A landscape with many valleys, sampled at points; each row gives a point and its height.
From any point a ball rolls to the lowest of the 2 points nearest to it. It stops when none of these is lower. Distance is the straight distance between rows; heights are no part of it.
Dus: [  8   4   9  13 -29  20  27  -2   2   3   3 -13  10   1   7  19   3  -8
 -16  12   4  11]  h=787
bot: [ 28 -18   2   5  14  -7  11  16  -8  20  -1  -1  -4  -2 -27   1  -3  27
  -1  -2  -1  13]  h=730
zunu: [-30  -7   9  13  -2  19  21 -21 -14  -3  -1   9  -7 -13 -23  -4 -20 -24
  13  15 -18   2]  h=657
kugil: [-34   2 -10 -18  -5 -10 -44 -14  -3 -31  -9   9  -8  -1  -5  -9  26  -2
   1   0 -17 -13]  h=673
Luma: [-18  11 -16 -20   7 -52 -17 -20  -2 -12 -15  -7  -3 -18  15 -14  -2 -14
  29  14  10  -9]  h=653
guzev: [-41  11 -30  -8  24 -19 -59 -12  10 -41   7 -10  19  15  13 -12  22 -10
  -4 -25 -17 -11]  h=563
bedu: [  1   8  21  31 -28  10  17   5  27  -9   7 -26  48   8 -18  12   5   0
 -25 -21 -17   4]  h=801
rupo: [  3  17  45  14 -29  46  -8  -1  17  10   2  -6   3  10  -4  -7  10 -12
  -8 -25 -19  17]  h=435
reme: [-27   9  -6   7  -6   1  13  -2   5  -4   4 -22  52  15  -3  14  -3  -3
 -14 -21 -12   3]  h=778
sigab: [  2  14  -7   1   4   0   8 -12  -7   4 -28   0   8  -2  -7  -3  -4  -2
  14  11   9  -7]  h=585
gasas: [ 21  11  18  15   8  26  47   9  -6  30 -19  -4  -5 -25 -15  37 -43 -15
 -11   6  28   8]  h=467
ragiz: [-15  -6 -14   7  -2  -1 -16 -11 -25   1 -27  28 -16 -39  -3  -1  16 -23
  21  34  -3   7]  h=868
luz: [-14   1  14  13  -9  30  -2   7 -19  36 -25  11 -23 -39 -30  21 -16   2
  19   5   7 -10]  h=280
vosat: [ 28  -4   3  21 -31  17  18  14  -7  25   3  10 -11 -14 -19  28   0 -18
 -15  13  -1  14]  h=760
nen: [ 11  12   9  -4 -14  29   6  14   5  23 -10  14 -22 -11  25  11  17   9
  -9  41  -2   2]  h=750
kipan: [ -3  12 -13   2  25 -12  12 -18  25 -31  25 -16   4  38  19  -6 -12 -11
 -14  20  -3 -23]  h=864
feg: [ -7 -18 -23 -26 -17 -34 -29  -2  -3 -26  12   4  -6   3   4 -10  16  13
   8 -32   4 -13]  h=524
vano: [ -4   1  -9  -8  -8  -1 -27   2 -10   9 -21  24 -21 -21  -2 -10  29  -2
  -1  12  -8  13]  h=845
vunuz: [ 13  -6   6  13   0  -6  51   0  -1   4 -10 -15  18  -8  -4  -3 -22   3
  -7  -7  25   8]  h=831
fitom: [  3  -2  -4   9 -33  11 -20   7   7  -8  16  -5  33  14 -13  11  25  -2
 -21 -40 -20  23]  h=692
giv: [-27   5 -29  -9  21 -54 -12 -11  13 -25  24 -22  32  14  26   9  -3  -6
   5  21 -10 -19]  h=784
migi: [ 12  25  -4  12   5  -1  33  -4  40 -18  -9 -25  25   8  10   1   3  14
 -40   6  11   2]  h=195
Zegad: [ 11   4  52  29  -3  57  33  15  14  26  -8  19 -25 -29   5   4  -8  -6
  -3  46  -9   3]  h=614
mepop: [ 10 -22 -11   4  -6  -8  -9  -5 -23  -5  -2  17 -28  -9 -13  -1  -1  -4
  25  27  11 -28]  h=282
sib: [ -5   2  10   7   4  25   7  -3  -5  13 -18  29 -33 -22   9 -11  -1   5
  27  55  -3 -25]  h=312
zup: [-10 -19 -31   6   5 -29  -7 -13 -19 -17  11   8  13  -5  -2  12   7 -25
   6  35 -19   6]  h=895
kosu: [ 45  -5  29   4 -10  37   8  33   2  43   8   3 -32  -8  -2  26  -7  21
 -10  -9  14  14]  h=557
Voge: [ 10  20 -11  -2  -5   8 -28  -9  21 -12 -12   3  -2  16  20 -28  34  16
   1  -8   5   1]  h=417
bubok: [ 23  -1   0 -15  19  -5   3  -1  -3   7  -1  -4 -26  14  29 -21  -2  11
  11   0  23  10]  h=686
lopov: [  4   1  -3  -3  18   7  -3  -8  10 -11  23  -3  -9  36   9 -11   5   4
 -10  15 -16  -1]  h=834
beti: [ 23 -10  -1 -15   4   8 -17  18 -12  29  -4  12 -24  -3 -13   3   0  29
   7 -26   5  15]  h=701
pirel: [ 21  -4 -22 -25  13 -30 -21   4 -16   8  -2  14  -3  16  -8  -4  -7   0
  13 -20   7   2]  h=625
muf: [ 21  15   3 -13  28  14  15  -1  -9  23 -11   7 -27   6  25   0 -16 -12
   7  23  18  10]  h=641
pitir: [-25 -29  -5 -10   8 -12 -26   3 -39 -12 -17   6   7 -23 -11 -13  16  -4
  13 -31   4  26]  h=586
rov: [-36 -20 -30  -2   5 -52  -3   2   1 -25  24 -10  41   0  19 -19  10  -3
 -10 -41  -3  -1]  h=560
tazur: [-16  22 -31   4  30  -6 -46  -8  35 -20   8 -15  17  26  12 -22  22  12
 -14 -30 -14  -1]  h=488
ripu: [-21   7 -23  -5  15 -21 -39 -17  16 -33  15 -10   0  20  21 -17  21  -8
   2  11 -11 -14]  h=618
lek: [ 11  -6   8  -1 -13  21   9   4 -21  13  -4 -15   9  10  10   7  -2   9
  17 -19  26   4]  h=637
Boful: [ 19   0 -19 -14  -2 -29  28   7  23 -14  13 -22  24  16  27   0  -1  28
 -20 -26  24   0]  h=562
meri: [-14  -3 -15  12  -4  10 -10 -16 -12  -9  -2  21  -4 -10   3   3  17 -28
   6  44 -23  12]  h=882
vibaz: [-16 -14  -8  -8 -15  -8  40   1 -19   3  15  -8  23   7   1  21 -30 -13
   1 -17  14 -16]  h=888
rafu: [  8 -22  31  24 -10   3  39  14   1  11  16 -18  25  -4 -30  12 -19   1
 -14 -15 -14  15]  h=875
babo: [ 37  -2   4   8   7  23   5  22 -14  44  -1  13 -34  -7 -13  29 -24   2
   1  -2  33  -5]  h=509
Tiru: [ 33  -3  -6   2 -30   7   1   6   7  -4   3   7 -11  12  -8   0  16  18
  -5   1   8 -15]  h=615
Feku: [ 13   4   0   5  -9  24   7   6 -13  30  -2  29 -37 -13  -6   7  -6 -30
  -8  20  -1  12]  h=732
Luta: [-17  14 -16 -21  28 -63   7 -17  11 -14   6 -11  11   5  15 -20 -27 -18
  10  -2   6 -13]  h=721
linu: [-12 -12  -2  -6  -2   0 -30  -1  -6 -15  -6  11  -8 -10  -8 -32  27   8
  -3 -35 -10  30]  h=617
Nof: [-17   7 -20  -1  -6 -28  22 -11  25 -23   8 -28  13   7  24 -14   3   7
 -17  -6  14 -10]  h=481
bidoz: [ -3 -20  -4  12  14   3  -7  -4 -23  16  -9  27 -43 -35 -12   6 -11  -2
  34  47   7 -23]  h=187
Reren: [-11 -21 -16  -5 -17 -22  22   6  -8  -9  31   0  34  21  -1   4 -10  -7
 -14 -33  -3 -12]  h=874
lovof: [ 17   7   2  -5 -27  19 -17  16  13  23  -8  30 -28 -15   0 -12  33  11
 -18  -1 -15  21]  h=814
vofip: [ 12   5  10  -6   3  14 -14   8  12   7   1   0  12  21 -22   0   9  29
  -8 -24 -23  13]  h=311
dibes: [  1   9 -13  -5  26 -19  28  -2   4 -10   0 -15  53  30  14   8 -19   4
  -3  -6  13 -18]  h=726
soga: [  3  13  69  20 -18  49   2   9  26  19  -5   6 -10  -6 -13  -8   7   0
  -4   8 -35   5]  h=491
kib: [-18 -23  15   5 -18  16 -11   3 -17  -1   7   6 -12 -18 -12 -15  21  -9
  -6 -18 -15  37]  h=642
selav: [  1  14  57  20 -17  51  11  14  10  36 -15  23 -31 -27 -14  -8 -10 -15
   1   8 -12   3]  h=552
migod: [ -2  -4  -4 -10  32  -7 -24  -6  -9   3   5  11 -16  11  12 -13  16  -1
   8  35 -21  15]  h=859
vule: [ 14  -2 -22 -30  -1 -45   5   7   2  -6   8 -12  24  22  21   2 -10  17
   9 -30  23 -22]  h=626
redev: [ 16  -1 -17 -13 -15 -20 -13  -4  10 -13  -8   4 -16   0   8 -22  16  23
   9 -14  18 -11]  h=531
tela: [ -3  10 -27 -23  25 -33 -26  -6  -4  -6   3   2  18  27   8  -6   1 -12
   2 -15  -9   7]  h=578
Lozek: [  0 -22 -14 -23  10 -24 -31  16 -27  10  -9  18 -21 -17 -29   5   1  16
   8 -26  -2   7]  h=667
sivi: [ 41   1  13 -10  -1  24  16  15   0  19   3  -5 -12  17  11  12 -10  22
  -3 -16  22   8]  h=600
pama: [-12  22 -10   9   2  -5   6 -13  35 -17 -10 -21   4   1  14 -15  17  22
 -21  18  -2  -3]  h=360
guk: [ 22  13  13   1  22  25  47  -9  -1  -2 -13  -3   6   9   9  13 -35 -18
  -6  21  22   1]  h=582
zak: [  4 -21 -18  18  -8  -7 -14  -5 -23 -21   5  12  27  13 -20   1  15 -19
   7   3  -8   2]  h=907
zotug: [-27  -5 -19   6  16 -18   5 -10   1 -22  17 -17  46  26   9   4  -7  -4
   2   0  -8 -18]  h=755
nako: [-16  -5  -7  14  -6  -2  38 -15  -2  -8   5 -17  20  -5  10   1  -7 -14
  -7  13   3  14]  h=807
febo: [ -8   8   6  14 -32  32 -12  -8  13 -14  13  -2   2  17   6  -7  25 -11
 -16  -5 -13   6]  h=383
kopi: [ 16  11  -5  -4  14   7   6  12  -6  37 -11  30 -49 -22  27   0  -6 -16
   3  44  12   5]  h=691
sorul: [ 34   6  56  40 -11  47  24  10  -1  29 -12  -5   1 -18 -20  31 -29 -26
  11   4  12   3]  h=270
vive: [-11 -13  23   1  -8  36 -22  17 -22  25 -13  22 -30 -25 -19   6   9  14
  15  11 -11  -5]  h=184
duzu: [  4  -5 -11   0  10   6  16   6 -20  34  -2   9 -37 -24  -6  37 -33  -8
   6  25  21 -12]  h=441
zer: [  0  10  23  12   5  42  31 -12  -9  14  -8   5  -6   0  -8  12 -32 -24
  10  16   0   0]  h=627
fov: [-13  -6  -6 -30  15 -55 -44 -10 -18 -24  -4   9 -28 -22  12 -24   7 -23
  27  -1   5   0]  h=707
fegu: [ 32  -5  -1   2 -41   3   7  14   7   2  13   4  17  14 -22  17   3   6
 -17 -34  -1   3]  h=664
remo: [-24   8  -3 -34  26 -65 -65 -10   2 -41  15  -7 -10  -5  22 -19  11 -13
  26  -2  -9  -7]  h=754
Bibap: [ -5 -19 -16 -19   9 -40 -25  -5 -28 -16   0  10  -8  -4 -13   4  -4  -7
  31  11   1 -28]  h=363
rivel: [  7   6  -6 -31  15 -23 -32  -5   4  -5  11  -2 -26  14  42 -20  15   8
  16   1   4  10]  h=731
Pefaz: [-21  -5 -18  -9   8 -30  10 -13 -20  -3 -12 -12  22  -6   7  -1 -13  -5
  22   0  12  -9]  h=596
Seb: [ -6 -16  25  -3  -4  18 -18  13  -3   8   2   7 -15  -6 -33  -3  12  30
  -3  -5 -31   8]  h=264
Fanuf: [-41 -16 -18  -2   4 -26 -14  -9  -1 -29   3 -15  28  -5  -2 -16  18  12
  -2 -18  -9  -1]  h=517
rizi: [  5  13  33   2  13  23  38   2  14   6 -18 -15   6   2 -17   7 -25  22
 -12   5   0  -3]  h=613
dap: [-30 -18  -4  -6  -2 -15   7  -2 -15  -3   0  -8  18 -10 -16 -11  -5   3
   2 -24  -4  11]  h=556
nuzo: [ -4  -5 -18   8 -22  -4 -12   5  22 -25  30  -2  32  25 -12  -7  13   8
 -23 -57 -12  -2]  h=715
bufep: [ -7 -10  -3   2   1   1  14   5 -24  25 -11   4  -8 -19 -36  23 -25  -1
   8   2   2  -6]  h=365
mato: [  5   3  27  14 -18  38   0  15  12  20  -1  10 -15 -15  16  -9  32  10
 -16  24 -20  28]  h=785
ribap: [-17  -9 -26 -37  -5 -66 -37   3 -13 -26   9   4  12  -4   2   9   5  -9
  15 -12  -1 -22]  h=444
mito: [ -6  23 -13 -16  15  -8 -22 -10   4   1 -20   7   8  15 -13  -1   5   4
  -2   5 -18  -7]  h=506
Mim: [-40  -1  -6   6 -14  -2   3 -17  13 -21   6 -14  -2  -8  -2 -14  16   5
 -13   5 -15   0]  h=463
pokig: [  3 -12  -3   7 -13 -14  37   7  10  -3  21  -8  20   7 -11  -9 -12   0
 -26 -30   0  15]  h=857
pevum: [ 11   1  49  14 -14  27  21  11  16  18  -3  -7 -11 -11 -30   5 -12  17
 -10  -5 -16   5]  h=551
mam: [ 42   2  33   6  16  40  44  11  -3  15  -4  -7 -13  -4   7  22 -31  -6
 -18  10  30  14]  h=530
des: [ 15   6  36  29  -6  49  24  16  -7  46 -14   1 -27 -39  -6  31 -29  -9
   4  10  29   1]  h=374
Mebim: [-20 -28   6   5  -3  18  -5  -4 -36   0  12   9 -12  -7 -13   1  -1 -21
  15   2 -10  14]  h=656
vefe: [-25   1 -15 -16  24 -71 -43  -7  10 -39  28 -25  18   5  29 -11   4  -7
  17   1  -6 -20]  h=796
tatik: [ 15  17  13  -8   2  23  12   1  19   1  -2  10 -23  16   9  -2   2  12
 -17  29  -4  -8]  h=795
Suto: [ 25   9  14  26   3  34  24   1  -5  20 -29  18 -17 -27   5   2  -6  -2
  15  46  22  -8]  h=443
kevi: [  3  15   8 -14   9   7  32   1  16 -12  -1 -21  22  27   0  14 -25  21
 -18  -9   9 -22]  h=679
timug: [ -7  14 -21   1 -22   2 -17 -18   4 -19  -3  -3  14  21  15 -13  20 -15
   1 -16   8  -5]  h=301
tib: [ 16  -8  19  12   0  29  11  11 -16  32 -18 -14 -13 -19   8  12  -5  21
  18   8  31   5]  h=678
pames: [  6  11 -11  -5  26 -23  -1 -25   5 -26   7  -9   4  24  28  -9 -12 -19
  23  33  11 -22]  h=896
gon: [ -8  21  -9   6  13  10 -30  -4  28 -12  -2 -12  25  27 -14  -7  18  28
 -15 -20 -25  -4]  h=398
fabo: [  5  12 -26   7   0 -12   5   8  47 -23  26 -14  41  34   7  -3   0  22
 -29 -55   1 -22]  h=749

For each start below, name the point where the ball stops.
vunuz: muf
zunu: sorul
zup: nen
lek: vive
nuzo: timug
ripu: vive
